Points on a hilly landscape, in no order, each with its height.
A ball rolls from a point to the lowest of its 2 nearest points, and stops where none of them is lower. Distance is the straight distance between rows; heights are no part of it.
K246: 0.837; 0.523; -2.803; -1.953; -0.920; -1.568; 3.312; 1.120; 0.925; -4.163; 3.449; 2.715; -0.967; -1.498; 1.212; -2.371; 2.409; 0.337; 2.695; -2.394; 1.252; -1.854; 3.620; 3.478; -2.380; 3.360; 1.418  height 6.33
K66: 2.821; -2.350; 0.760; -1.676; -0.893; 1.326; 1.796; 1.161; -0.736; -1.451; -2.871; 1.239; 2.463; 3.092; -0.171; -0.992; -1.462; -1.621; -2.406; 0.663; -1.085; -0.623; 0.532; -3.717; -4.261; -4.788; 3.019  height 6.89
K877: -3.053; 5.216; 2.467; 5.313; 1.547; 0.600; 5.092; -3.102; 0.614; -2.006; 0.146; -3.070; 1.413; 2.182; -5.327; 3.445; -2.032; 1.520; 2.877; 0.142; 2.853; 1.972; 2.042; 0.906; 3.452; -0.051; -0.280  height 5.68
K939: 1.171; -1.643; -3.012; 0.845; -2.601; 1.729; 1.603; 2.992; 0.361; -3.781; -2.558; 3.490; 0.186; 0.113; -0.154; -7.500; -1.527; 1.705; 0.687; -1.836; -0.018; -0.857; -0.341; 2.640; 1.486; -1.643; -0.280  height 1.55
K851: 0.633; 1.181; 2.181; 2.288; 0.771; 0.223; 1.931; 0.085; 2.357; -0.079; -1.765; 1.825; 0.884; -1.023; 1.048; -3.370; -3.280; -2.127; -1.577; -0.855; -3.716; -1.436; -0.018; -1.650; 0.433; 1.759; 2.184  height 3.27
K789: 0.703; -2.240; 0.502; 3.277; -1.788; 1.275; -2.502; -1.067; 1.121; 4.196; -2.171; 1.038; 0.661; -1.240; 1.560; -3.996; 3.662; 0.491; -3.296; 0.492; -0.036; -0.566; -2.283; -2.246; 0.544; -4.713; -2.634  height 5.66
K723: -2.309; -0.960; -4.287; 0.194; -1.447; -1.206; 3.431; 2.195; 2.619; 1.284; -0.064; 5.175; 6.681; 1.079; -0.602; -4.017; -1.969; 1.562; -1.633; -1.576; 0.603; -0.254; 2.924; -1.230; -1.732; 1.479; 1.655  height 5.77
K643: 2.132; -3.039; -1.209; 1.038; -1.039; -0.747; -2.745; -2.725; 0.482; 1.511; 1.155; 0.680; -0.649; -0.226; 2.129; -1.294; 1.515; 3.506; -1.397; -2.821; 2.649; -0.646; 2.661; 0.912; 2.997; 0.255; -1.626  height 3.50
K971: 3.900; -2.174; -3.307; -0.585; -1.750; 3.098; -0.463; 0.890; -2.073; -1.020; -2.733; 2.503; 0.012; -1.943; 3.136; -1.764; -0.796; -3.078; -0.947; -1.599; -1.912; 0.616; -2.900; -4.923; -4.132; -6.167; 5.149  height 7.18
K250: 1.265; -2.189; 0.753; 0.430; 2.105; -3.415; -0.612; -5.082; 3.151; -0.684; 3.870; -1.423; -0.564; 0.444; 0.363; 3.810; 4.476; 0.712; 1.886; -1.287; 1.057; -1.800; 3.429; -0.773; -2.915; 3.461; -1.972  height 1.56
K820: -0.893; -0.786; 1.168; -1.216; -3.711; 1.136; -0.889; -3.786; -5.168; -2.549; 1.177; -1.488; -0.956; -0.034; -2.367; -1.796; 2.016; -1.236; 3.279; -0.786; 4.412; -3.282; -1.178; 0.657; 3.007; 2.126; -0.168  height 5.14
K541: -0.148; -0.729; 2.813; 2.331; -0.256; 3.009; -2.857; -4.911; -1.830; 5.167; 0.296; -0.015; -1.485; -6.859; 2.393; -0.091; 2.624; -1.540; 0.151; -2.034; -2.199; 0.914; -2.846; -1.867; 6.201; -2.198; -0.137  height 3.37
K424: 2.226; -2.058; -1.108; 0.728; 1.043; 0.182; -4.693; -1.988; -2.043; 1.884; 5.198; 0.762; -2.749; -1.826; 5.713; 2.835; 1.175; -0.775; -1.228; 2.506; 0.262; 0.776; -0.297; -1.146; -0.575; 1.501; 1.631  height 4.05
K689: 2.598; -1.618; -3.268; 0.158; 1.097; -2.597; 0.869; 1.002; 1.524; 0.002; 1.525; -0.384; -3.597; 1.147; 1.085; 1.867; 1.479; 2.118; -1.925; -2.841; 1.823; 2.340; 2.704; 3.699; -0.858; -1.880; -1.397  height 3.05
K20: -2.446; 1.096; -1.986; -0.360; 2.132; -1.525; 7.029; 1.370; 2.708; -2.144; -0.334; -0.759; 3.378; 2.885; -4.789; 0.288; -0.841; 0.545; 1.921; -1.894; -1.348; 1.614; 2.046; 1.291; -3.719; 0.580; -1.811  height 5.86
K433: -0.528; 0.391; -0.577; -3.489; -1.439; 3.871; -0.371; 2.777; 1.196; -0.149; -0.067; 0.406; -0.527; -3.684; 3.379; -4.088; 3.364; -3.233; 0.114; 1.503; -1.323; 0.909; -2.882; -1.147; 0.595; -2.676; -0.622  height 4.19
K758: -2.713; 2.169; -1.637; 0.269; 1.388; -3.991; 0.314; 3.175; -0.853; 2.091; -1.481; 1.909; 1.895; 3.904; -3.651; 3.608; -1.585; 5.204; -2.433; 2.507; 1.693; 1.193; 2.669; 3.786; -2.638; 0.948; -0.240  height 4.65
K240: 2.097; 0.238; 1.001; 3.019; 0.298; 2.602; -0.728; -0.049; -1.057; 3.263; -2.342; -1.390; 2.118; 1.357; 1.329; -0.751; 1.643; 2.360; -1.755; 1.694; -1.529; -1.022; 0.426; -0.872; 3.637; -5.104; -0.003  height 5.47
K38: -2.374; 2.114; 2.034; -0.388; 2.891; -0.386; 2.105; 1.682; 5.260; 1.062; -2.218; -3.374; 2.995; 2.962; -5.017; 4.325; -3.420; -1.584; 1.260; 3.795; -0.906; 1.584; -1.442; 0.689; -2.381; -2.519; -2.496  height 5.58
K522: -1.851; -0.207; -2.377; -0.717; 2.194; -2.220; 2.123; 0.089; 5.198; 0.605; -0.948; -2.900; 1.191; 1.256; -2.986; 2.596; 1.117; -1.916; 0.701; -1.022; 1.391; 3.320; -1.489; 0.101; -4.252; -1.252; -1.997  height 6.17
K745: 1.477; -1.432; 0.140; -0.181; -0.815; -3.315; -0.168; -2.696; 4.383; 0.205; 4.143; 1.191; -1.283; -1.435; 2.994; 2.068; 2.923; -2.968; 2.449; -2.287; 1.173; -1.132; 0.555; 0.544; -4.826; 3.825; 1.677  height 2.31
K154: 2.075; -0.804; 1.667; -0.662; 1.725; -0.750; -2.013; 1.075; -1.629; -0.277; -1.970; -0.369; 1.170; 4.463; -0.497; 1.814; -2.699; 0.069; -1.151; 3.421; -1.194; -2.669; 2.539; -2.351; -2.199; -1.838; 1.305  height 6.65
K898: -1.363; 2.251; 1.035; 1.146; 0.376; 0.214; -0.692; -4.984; -1.356; -3.279; 0.666; -3.046; 1.198; 1.546; -3.276; 2.458; 0.193; 1.566; 3.374; -0.283; 4.344; -1.680; 2.596; 0.653; 4.154; 1.749; 0.324  height 5.40
K555: 1.106; -3.621; -2.568; -2.215; -1.924; 0.665; 0.181; 4.294; 3.795; -4.067; 0.145; 6.278; 1.157; -0.597; 0.540; -5.832; -2.061; -0.870; -0.711; -2.249; -5.098; -2.810; -2.998; -2.975; -6.020; -0.452; 0.876  height 1.80
K34: -1.238; 1.856; -2.238; -1.927; -1.323; 1.846; 3.704; 0.903; -2.153; -3.505; 0.132; 2.355; -0.647; 1.184; -0.472; -5.214; 0.492; -0.304; 0.913; 1.213; 2.365; 0.940; -0.614; 1.053; 1.710; -2.454; -1.459  height 1.92
K69: -1.704; 0.645; -2.496; 2.074; -0.341; -0.766; -0.177; 1.161; 3.111; 4.551; -2.818; 0.981; 7.506; -0.950; 3.197; -2.970; -2.147; 2.475; -1.886; -0.212; -0.970; -0.135; 1.947; -2.710; 1.323; 0.511; 2.415  height 5.52
K857: -5.275; 1.931; 3.698; 5.037; 1.783; -2.100; 2.145; -2.944; 2.225; 2.839; 0.652; 1.646; 3.325; 4.415; -4.187; 2.172; -1.891; 1.613; -3.358; 3.733; 0.273; -0.086; 0.303; -3.347; -0.161; 3.085; 1.103  height 8.18
K452: -0.730; 1.203; -0.208; 2.406; 2.617; -2.637; 1.953; 1.669; 2.858; 1.598; -1.111; 0.664; 3.020; -2.242; 2.324; -1.574; -3.113; 1.234; -0.384; -2.439; -4.473; -2.385; 1.390; 0.934; -0.566; 5.892; 2.781  height 3.75
K641: 3.731; -6.145; 0.155; 2.989; -1.912; 1.955; -3.921; -0.127; -0.331; 3.006; 0.891; 3.635; -2.802; -4.360; 2.285; -2.949; 2.815; -2.776; -0.730; -2.392; -1.712; -1.198; -3.395; -1.730; 0.683; -3.951; -1.050  height 5.94
K142: 1.081; -1.027; 1.098; 3.723; -0.124; 2.200; 0.589; -2.892; -1.538; 0.959; 0.164; -1.996; -1.947; -3.781; 0.351; -0.801; 4.257; -0.926; 0.761; -1.659; -0.748; 1.180; -3.210; 1.405; 3.751; -1.904; -1.827  height 3.07
K31: 0.389; -2.306; -4.471; 4.522; 2.223; -0.607; 4.596; 0.984; 0.976; 0.951; 0.216; 3.283; 0.682; 4.131; -2.021; -0.453; -3.274; -0.319; -2.163; -0.074; -0.826; 2.778; 0.067; -0.373; -3.422; -0.081; 3.684  height 3.38
K372: -0.695; -0.184; -4.847; -3.602; 2.710; -1.172; 3.913; 2.214; -0.174; -3.246; -0.052; -0.221; -0.763; 2.088; -3.143; -1.065; -1.188; -0.459; 1.125; -2.808; -1.943; 0.641; -0.936; 0.428; -2.369; -1.895; 0.073  height 5.46
K463: 0.818; 1.080; 1.865; -2.620; -1.555; -1.616; -4.692; 0.913; -2.406; 3.715; -4.785; -0.197; -3.146; 0.729; 1.568; -0.843; -0.023; -0.149; -2.819; -0.143; 3.550; 1.467; -0.827; -0.763; 1.157; -3.230; -1.207  height 1.78
K390: -1.730; 1.881; 4.322; 2.923; 0.087; -0.121; -3.392; -4.796; 3.889; 2.598; -0.305; -3.107; 1.987; -2.327; 1.267; 1.850; 2.176; 2.680; -0.996; -0.987; -0.445; -2.058; 0.711; -0.164; 1.844; 3.268; -0.416  height 3.87
K603: -3.752; 4.978; 0.660; -1.591; -0.326; -2.135; 3.191; 0.208; 0.228; -2.469; -1.844; -0.984; 1.404; 1.936; -4.306; 3.549; -3.980; -0.645; 2.093; 3.197; 5.068; 2.314; 4.396; 1.160; -1.616; 1.307; 0.799  height 8.57
K798: -0.322; 0.120; -0.806; 0.938; 4.738; -5.132; -1.115; -3.851; -0.757; -0.839; 3.625; 0.246; -2.289; 2.319; -1.012; 4.740; 1.213; 1.636; 1.639; -0.053; -0.035; -0.065; 0.493; 2.574; -1.586; 4.004; -2.724  height 0.85
K442: 0.232; 0.323; 0.317; 0.487; 2.514; -1.280; -2.524; -2.066; 2.459; 2.490; -0.483; -1.778; 1.377; -3.674; 3.494; 0.028; 0.438; 1.186; 1.972; -3.462; -4.675; -3.714; -0.043; 0.009; -0.217; 4.055; 1.522  height 4.33
K353: -0.520; 4.954; 1.805; -1.482; -1.291; 1.043; -3.957; -1.977; -4.920; 1.123; -1.428; -3.611; -0.694; -0.625; 1.528; 1.674; -0.030; 4.351; -0.209; 0.364; 0.727; 0.544; -1.562; 2.921; 7.386; 1.213; 0.093  height 1.37
K926: -2.058; 2.618; -2.184; 2.915; -2.557; -4.619; 5.879; 1.400; 0.893; 0.414; 0.742; 6.948; 0.273; -0.160; -2.430; -1.552; -1.049; 0.450; -1.464; -2.234; 1.933; 0.086; 2.748; 3.055; -3.184; 4.503; 1.840  height 7.33
K569: 1.709; 0.444; 4.535; -2.467; 0.495; 1.409; -3.081; -2.835; -2.626; 2.842; 1.059; -8.472; -1.892; -0.327; -0.057; 8.005; 4.074; 0.147; 1.455; -0.700; -0.459; 0.963; -0.818; 0.767; 1.297; 0.926; -3.332  height 7.05
K517: -4.220; 1.855; 3.411; 4.701; -1.948; -4.354; 4.169; -0.220; 2.721; 0.476; -1.253; 3.497; 2.315; 2.063; -4.996; -0.109; -0.347; 1.504; -2.787; -0.033; 1.327; -1.410; 1.841; 1.143; -2.117; 5.104; 1.237  height 7.79
K61: 4.422; -3.989; 2.587; -0.631; -2.908; 0.117; -4.975; 2.801; -4.562; -1.108; 2.257; -0.209; -4.264; 0.903; -0.287; -0.852; -0.397; -0.103; 0.899; 0.926; 1.583; -3.340; 3.068; 0.776; 0.861; 2.016; -0.553  height 5.97
K554: -0.210; 0.596; -1.237; -2.051; -1.459; 0.528; -3.414; 3.081; -2.076; 1.478; 1.728; -0.569; 2.254; -0.200; 6.636; -2.062; 3.992; 1.478; -0.591; 1.638; 0.173; -2.019; 1.653; -1.287; -1.382; 1.358; 3.103  height 4.98
K127: -2.809; 3.674; -0.012; -0.128; 0.090; -2.573; 3.573; -0.332; -0.253; 2.391; 0.990; 3.302; 0.825; 2.524; -1.989; -0.623; -1.083; 4.041; -2.452; 1.369; 3.510; 5.450; 3.946; 2.177; 4.094; 1.844; -0.291  height 9.03
K636: 1.532; -3.787; -0.128; -1.008; -1.458; 2.125; -2.437; 3.021; 1.248; -3.685; -0.230; 2.595; 0.021; -3.215; 1.676; -5.058; -1.588; -2.607; 0.938; 0.527; -4.763; -4.503; -2.578; -2.883; -0.940; 0.632; 1.048  height 2.40
K957: -1.389; 0.394; 4.476; 0.070; -0.195; 2.789; -1.417; 1.105; 0.663; -1.268; -1.994; 0.136; 0.508; -3.322; 0.709; -3.841; -3.156; -2.122; 1.605; 3.743; -3.624; -3.935; -1.565; -0.951; 1.482; 1.422; 0.141  height 2.87
K832: -2.228; 4.467; -1.266; -1.664; 1.760; -2.715; 5.199; 0.265; 1.714; 1.391; 1.287; 0.106; 0.383; -0.297; 0.290; -1.496; 0.045; -0.336; -0.735; -0.903; 1.944; 5.497; 0.275; 2.015; 1.743; 2.492; -0.364  height 9.23
K64: -1.056; 2.334; -2.110; 0.399; 3.855; -1.389; 1.563; 3.177; 1.935; 3.200; -0.153; -1.968; 2.911; 4.284; -3.182; 2.492; -2.618; 3.251; -0.849; 3.382; -2.000; 0.884; 0.759; 2.359; 0.779; -2.030; -0.931  height 5.12
K605: -1.124; 1.225; 1.721; -0.898; -1.512; -1.159; -1.099; 1.171; 3.806; 0.245; 0.822; 0.499; -0.946; -0.983; 3.044; -1.477; 1.668; -2.590; -0.539; 0.807; 0.832; -0.353; -0.111; 1.991; -3.447; 2.342; -0.965  height 3.16
K871: -0.581; -0.275; -4.167; -3.895; -2.214; 4.008; -2.438; 5.098; -2.993; -1.742; 0.210; 0.960; -0.595; -2.321; 4.356; -4.124; 0.762; -0.279; -0.059; 0.901; -0.240; -1.781; -1.418; -0.822; -1.152; -2.260; 1.731  height 4.59
K210: -1.480; 3.289; -0.281; -3.108; 3.054; -4.664; -2.578; -1.518; -2.214; -0.222; 2.200; 0.700; -3.589; -0.187; -0.783; 3.911; -1.253; 2.786; 1.179; -0.728; 0.091; 3.127; 2.406; 3.221; 1.616; 4.850; -2.766  height 1.57
K110: 0.585; -1.190; -4.428; -2.542; 0.803; -1.093; 2.101; 4.071; 1.189; -2.017; 1.623; 3.970; 3.199; 0.415; 2.124; -3.669; 0.496; 2.565; -0.597; -1.777; -1.372; -3.179; 2.605; 0.580; -3.023; 1.239; 0.880  height 6.02
K52: 2.088; -1.002; -1.328; 2.060; -1.042; -0.275; 2.911; -2.877; 1.637; 0.103; -0.277; 0.655; -1.704; -3.133; -0.529; -2.261; 0.686; -2.640; 1.408; -6.306; 0.609; 0.811; -2.190; 1.871; 0.307; -0.723; 0.545  height 2.64
K104: -0.002; 2.240; -1.378; -5.207; -1.383; -1.643; 2.803; 0.134; 4.438; 0.328; 1.085; 1.593; 0.692; -1.405; 2.922; -5.027; 1.728; -1.013; -1.091; -3.100; 1.839; 2.800; 4.401; 0.830; 0.422; 1.378; -0.768  height 9.46
K709: -3.818; 5.143; 4.801; -1.028; -1.398; -3.259; 2.679; -3.693; 2.209; -0.655; 1.485; -1.225; 1.737; 2.022; 0.154; 3.701; 3.628; 1.677; -0.136; 0.749; 5.477; 2.825; 3.875; -0.926; -2.279; 5.201; -1.650  height 7.97
K114: 2.379; -3.643; -0.998; -0.689; -0.186; 5.599; -7.673; -0.647; -2.456; 2.262; 3.226; -1.438; -0.635; -5.774; 6.085; 4.168; 1.328; -1.737; 0.780; 4.544; 0.170; 1.627; -0.641; -3.428; 1.988; -0.374; 0.292  height 4.39
K207: -0.496; 3.008; 3.489; -2.169; 1.217; -1.431; -2.616; 0.546; -4.286; -0.719; 0.375; -2.413; -3.149; -0.275; -0.369; 1.398; -0.365; 1.330; 1.206; 1.073; -0.262; -1.314; -0.220; 3.012; 4.233; 3.877; -1.917  height 1.79
K54: 1.731; -3.335; 2.254; -0.702; 1.146; 0.638; 1.441; -0.295; 0.325; -5.447; -0.229; -1.262; -0.357; -0.498; -1.277; 0.647; -2.720; -2.752; 4.175; 0.301; -4.290; -3.744; -0.496; -1.471; -3.249; 1.301; 2.275  height 1.29
K499: -0.518; -1.272; -5.550; -6.119; 1.191; 0.105; 0.530; 2.459; 2.935; -4.471; 0.065; 0.605; 0.661; -1.257; -0.158; -1.123; -1.160; -3.432; -0.353; -0.920; -0.775; 0.081; -2.522; -2.486; -4.294; -1.962; 0.240  height 5.03
K448: 1.352; -1.150; -1.395; -1.791; 4.263; -2.958; -0.233; 0.335; -1.554; -2.258; 2.720; -2.811; -4.816; 2.213; -1.062; 5.962; 1.317; -3.018; 1.392; -0.493; 1.725; 1.029; -0.445; 2.208; -3.685; 0.001; -2.393  height 1.75
K295: 2.554; -2.268; 0.410; -3.671; 0.694; 2.286; -2.454; -0.845; -2.215; 0.175; 3.641; -6.660; -3.823; -2.324; -0.687; 4.959; 1.825; -4.289; 3.487; -1.388; -0.710; 0.840; -1.902; -0.202; 1.438; 0.596; -3.231  height 6.82
K514: -0.095; 3.307; 1.639; -2.954; -0.896; -0.416; -2.580; -0.124; -1.092; 3.084; -4.753; -4.863; 0.336; 0.952; 0.146; 1.869; 0.990; 2.564; -1.609; -1.096; 1.901; 1.334; 0.064; 2.187; 2.282; -2.616; -0.281  height 1.06
K350: -3.330; 2.910; 1.802; 0.565; 0.445; -2.447; -2.942; -4.398; 2.533; 4.138; -0.587; 0.209; 4.365; 1.899; -0.840; 1.993; 1.110; 6.409; -4.606; -1.057; -1.952; -0.426; 0.776; -1.406; 3.264; 4.274; -1.749  height 3.40
K750: -1.759; 3.354; -1.047; 0.701; 3.758; 1.837; 1.861; 3.216; -1.641; 4.245; -2.568; -1.021; 2.633; 2.427; -0.317; 0.647; -3.554; 2.354; -0.196; 3.023; -4.822; 0.337; -2.643; 1.645; 2.588; -3.965; 1.032  height 5.42
K620: 2.805; -1.415; 3.190; -1.353; -0.261; -3.852; -2.427; 1.352; 0.134; -1.402; 0.169; 1.875; -2.412; 1.621; 0.468; 0.946; -2.260; -0.526; 0.201; 1.057; 0.749; -1.807; 4.641; -0.657; -1.624; 2.690; 0.986  height 6.30
K397: -2.967; -1.542; -2.398; 3.861; 0.631; -3.631; 4.977; 2.981; 0.500; 1.810; -1.914; 3.661; 1.320; 4.109; -6.186; 2.323; -4.766; 2.048; -2.379; 0.232; 0.176; 0.568; 0.081; 3.076; -4.009; 1.151; 1.018  height 3.98
K126: 3.911; -2.174; 0.239; -3.422; 1.420; 3.661; 0.926; 0.405; -5.269; -1.580; 3.418; -0.543; -5.119; -1.491; -1.767; 0.605; -1.418; -7.348; 1.213; 1.337; -1.438; 2.755; -5.336; -1.870; 2.399; -4.700; -1.494  height 6.42
K485: 5.017; -2.666; 3.482; 3.086; 1.082; 3.998; -3.028; 1.001; -1.680; 2.481; -1.599; -5.403; -0.584; -1.710; 0.544; 3.565; 0.619; 0.219; 1.206; 1.473; -1.199; -0.832; 0.873; 0.259; 3.535; -4.376; -0.496  height 5.61
K964: 0.126; -0.226; -1.651; 5.494; 2.565; 1.300; 1.692; -0.152; -1.397; -0.047; -0.323; 2.185; -1.849; 1.544; 0.029; 0.414; -2.252; -1.532; -0.928; 3.090; -2.235; 0.138; -3.200; -0.363; -1.347; -1.982; 3.852  height 2.93
K418: 2.956; -1.360; -0.842; -3.519; -0.269; 4.018; 1.364; 0.920; -4.190; -2.374; 1.625; -5.870; -3.800; -0.619; -2.374; 3.255; -0.893; -3.730; 4.054; -0.362; 0.485; 1.689; -3.924; 1.965; 3.202; -5.369; -2.519  height 6.59
K990: -5.205; 4.871; -0.013; 0.994; -0.461; -2.301; 2.405; -0.251; 0.143; 0.445; -1.659; 0.686; 2.744; 2.827; -3.229; 0.746; -4.718; 1.600; -1.997; 3.157; 5.112; 3.695; 1.825; -0.092; 2.068; -0.112; 1.227  height 8.84
K993: 3.624; -3.262; -4.146; -1.367; 2.886; -1.504; -2.109; 2.910; -1.602; -0.145; 1.835; -1.822; -5.211; 1.863; -0.733; 2.512; 0.252; 0.368; -0.889; -0.802; -0.907; -0.179; -1.500; 3.416; -0.898; -3.214; -1.895  height 2.51
K770: -0.941; -0.258; 5.739; 3.170; -2.233; 5.642; -6.030; -1.333; -3.318; 4.646; -2.807; 0.482; -0.240; -7.104; 1.596; -0.219; 1.064; 0.186; -0.022; 0.152; -2.748; -0.691; -1.883; -4.040; 5.698; -3.495; 1.392  height 3.65
K771: 0.210; 0.849; 0.111; 0.937; -1.675; 2.859; 5.639; -0.610; -2.896; -4.027; -0.550; 2.210; -1.443; 0.280; -0.521; -4.477; 0.023; -3.089; 0.993; 0.783; -1.836; 1.238; -4.399; 0.547; -1.023; -0.458; 1.727  height 2.22
K468: -2.953; 0.541; 0.094; -4.124; -0.473; -0.458; -3.211; 1.716; 1.876; 0.497; -0.435; 0.557; -0.567; -0.724; 1.750; -4.394; 2.902; -1.079; -2.112; 2.380; -1.211; 0.003; -1.383; 0.170; 0.517; 2.001; -3.780  height 3.73
K108: 0.173; -0.992; -1.031; -2.424; -4.227; 3.731; -3.132; 0.070; -5.293; -0.599; -0.805; -2.014; 0.123; -1.570; 1.202; -2.753; 1.455; -0.307; 1.248; 0.265; 1.856; -2.076; -1.946; 0.461; 3.622; -1.218; 0.757  height 4.92
K222: -0.809; -0.526; 2.234; 0.919; -2.517; -3.465; -2.188; 0.804; -2.250; 1.997; -4.769; 3.302; -1.643; 3.912; -2.457; -3.559; 0.344; 2.732; -2.425; -0.791; 2.111; -2.254; -1.127; -0.649; 2.093; -2.879; -1.500  height 2.54
K566: 0.086; 1.526; 0.116; 2.613; 0.493; 1.606; -1.047; 0.403; 1.571; 2.938; -0.179; -0.841; 3.866; 0.971; 4.626; -0.326; 0.864; 3.000; -2.866; 2.849; -0.445; 0.260; 3.387; -0.862; 0.042; 0.454; 1.117  height 5.28
K472: 1.507; -1.194; 0.816; 3.616; -0.069; 4.757; 3.334; -0.125; -3.366; -2.803; -1.824; 0.085; -2.003; -2.068; 0.230; -0.341; 0.064; -3.109; 1.073; 1.744; -4.974; 0.642; -6.271; -1.049; -1.728; -4.017; 3.433  height 2.53
K937: 1.641; -2.724; -0.076; 1.736; -2.553; 0.601; -0.330; 0.389; 2.381; -2.916; -4.248; 0.897; -0.840; -2.918; -2.238; -5.648; -3.055; -0.703; 1.009; -5.336; -0.574; -2.100; -1.816; 2.552; 2.325; 0.830; -0.193  height 2.05
K84: 3.719; -4.180; 2.533; 4.307; -1.478; 1.378; -2.224; 0.408; -3.635; -0.562; -0.619; -1.956; -1.545; 1.331; 1.036; 0.727; 0.426; -0.112; 1.660; 0.889; -1.256; -4.122; 0.573; 1.153; 0.930; -0.282; 0.465  height 5.78
K669: 1.798; -3.056; -3.122; 2.157; 1.300; 0.625; 2.912; -1.520; 3.161; -4.846; -0.129; 2.883; 2.929; 0.797; -1.765; -2.191; -4.065; -1.822; 3.199; -0.417; -1.594; -2.272; 0.700; -1.432; -2.039; 0.329; 1.786  height 0.70
K910: -2.014; -0.987; -0.180; -3.205; -0.325; 4.044; -5.583; 1.317; -2.893; 4.907; -2.059; -0.245; -0.627; -0.410; 0.235; 0.714; 1.719; -0.699; -0.763; 4.539; -1.374; 1.560; -2.828; -2.503; 2.776; -7.620; -2.228  height 4.97
K263: -4.007; 4.731; 4.495; 1.572; 0.156; -0.229; 0.938; -5.378; 3.081; -0.291; 2.118; -5.195; 1.079; 0.984; -0.024; 7.101; 2.971; 1.751; 2.179; -0.856; 4.996; 2.714; 1.180; -3.392; -1.033; 1.372; -2.106  height 7.61
K131: 4.699; -2.168; -1.226; -0.711; -0.179; -1.357; -4.545; -1.018; -1.213; 0.298; 4.150; 0.134; -1.860; -1.561; 5.142; 0.834; -2.152; 2.633; -0.681; -0.813; 1.059; -0.410; 4.194; -0.290; 3.250; 2.298; 0.249  height 3.76
K160: -1.855; 2.414; 0.411; 3.468; -0.717; 0.286; 4.413; -1.703; 2.267; -3.029; -1.684; -2.692; 1.755; 1.415; -3.349; 2.045; -1.510; -0.060; 3.299; -2.476; 2.590; 0.257; -0.308; 2.081; -2.069; 1.146; 1.215  height 6.06
K637: 4.865; -4.959; -0.442; -2.398; -1.199; 3.616; -1.716; 1.110; -2.830; 1.049; 1.763; -1.030; -4.471; -5.197; 1.078; 0.037; 0.602; -4.730; -0.348; -2.904; -0.798; 1.276; -3.134; -2.834; 0.589; -4.457; -0.105  height 6.21
K76: 1.408; -1.955; -2.143; -0.386; 0.503; 0.865; 6.153; 1.436; 3.951; -5.093; -0.018; 3.510; 3.149; 0.371; -1.828; -4.127; -2.251; -0.862; -0.782; -3.353; -6.364; -0.296; -1.381; -1.499; -4.787; 0.920; 2.116  height 1.20
K262: -0.962; -1.583; -1.774; 0.361; -0.780; 4.890; -5.793; -0.008; -1.250; 3.175; -0.368; -0.812; -0.790; -3.107; 2.554; 1.473; 1.117; 0.327; -0.647; 6.512; 1.572; 1.930; -0.955; -3.069; 3.225; -3.230; -0.865  height 4.69
K253: -1.626; 1.870; 3.490; 1.373; -0.887; -2.098; -3.280; -0.527; -0.802; 3.470; -1.688; 1.026; 1.043; 3.271; -0.135; -1.334; 1.468; 5.771; -4.281; 0.077; 0.905; -1.365; 2.575; -0.025; 5.410; 0.020; -2.168  height 3.01
K551: -2.944; 3.091; 1.307; 0.338; -1.316; -1.937; 5.431; -1.531; 2.070; -1.712; 1.265; 0.554; 3.012; 2.737; -1.008; 0.966; -0.054; -1.364; 0.103; 1.594; 5.473; 3.027; 3.978; -1.490; -3.340; 3.821; 1.026  height 8.27
K426: -0.173; 0.679; 4.383; 0.493; 0.561; 1.275; -2.309; -5.466; -0.258; -1.019; 2.281; -6.612; -1.091; 1.864; -0.053; 8.272; 1.876; 2.098; 4.068; 0.213; 3.085; 1.073; 1.923; -1.131; 0.800; 1.546; -4.275  height 7.30
K693: 0.119; -1.778; -2.834; -7.319; -1.658; 1.639; -1.313; 3.717; 0.570; -3.773; 1.654; 1.460; -1.868; -1.838; 0.476; -2.198; 3.536; -4.921; -2.510; 0.706; -0.220; 0.317; -4.462; -2.112; -3.613; -2.569; -1.689  height 4.63
K895: -1.037; 0.851; -1.618; -0.432; -0.717; -4.091; 3.942; 1.670; -0.254; -4.072; 0.830; 4.759; -2.042; 1.488; -1.392; -0.839; 1.065; -0.725; 0.770; -2.419; 1.853; -1.253; 0.270; 3.852; -6.150; 4.397; 2.412  height 6.81

Call two points neighbours if one is among the 2 nearest of the other. Go from one point of each pair to the other, from neighbour to neighbour, staying as low as possible. Name the highest point that can't be avoided.
K514 / K939 | K262
K669 / K798 | K442
K798 / K514 | K207

For each start below, name the point where the ball stops.
K442 | K669
K750 | K939
K262 | K798
K832 | K566
K857 | K566
K426 | K566
K522 | K939
K154 | K566
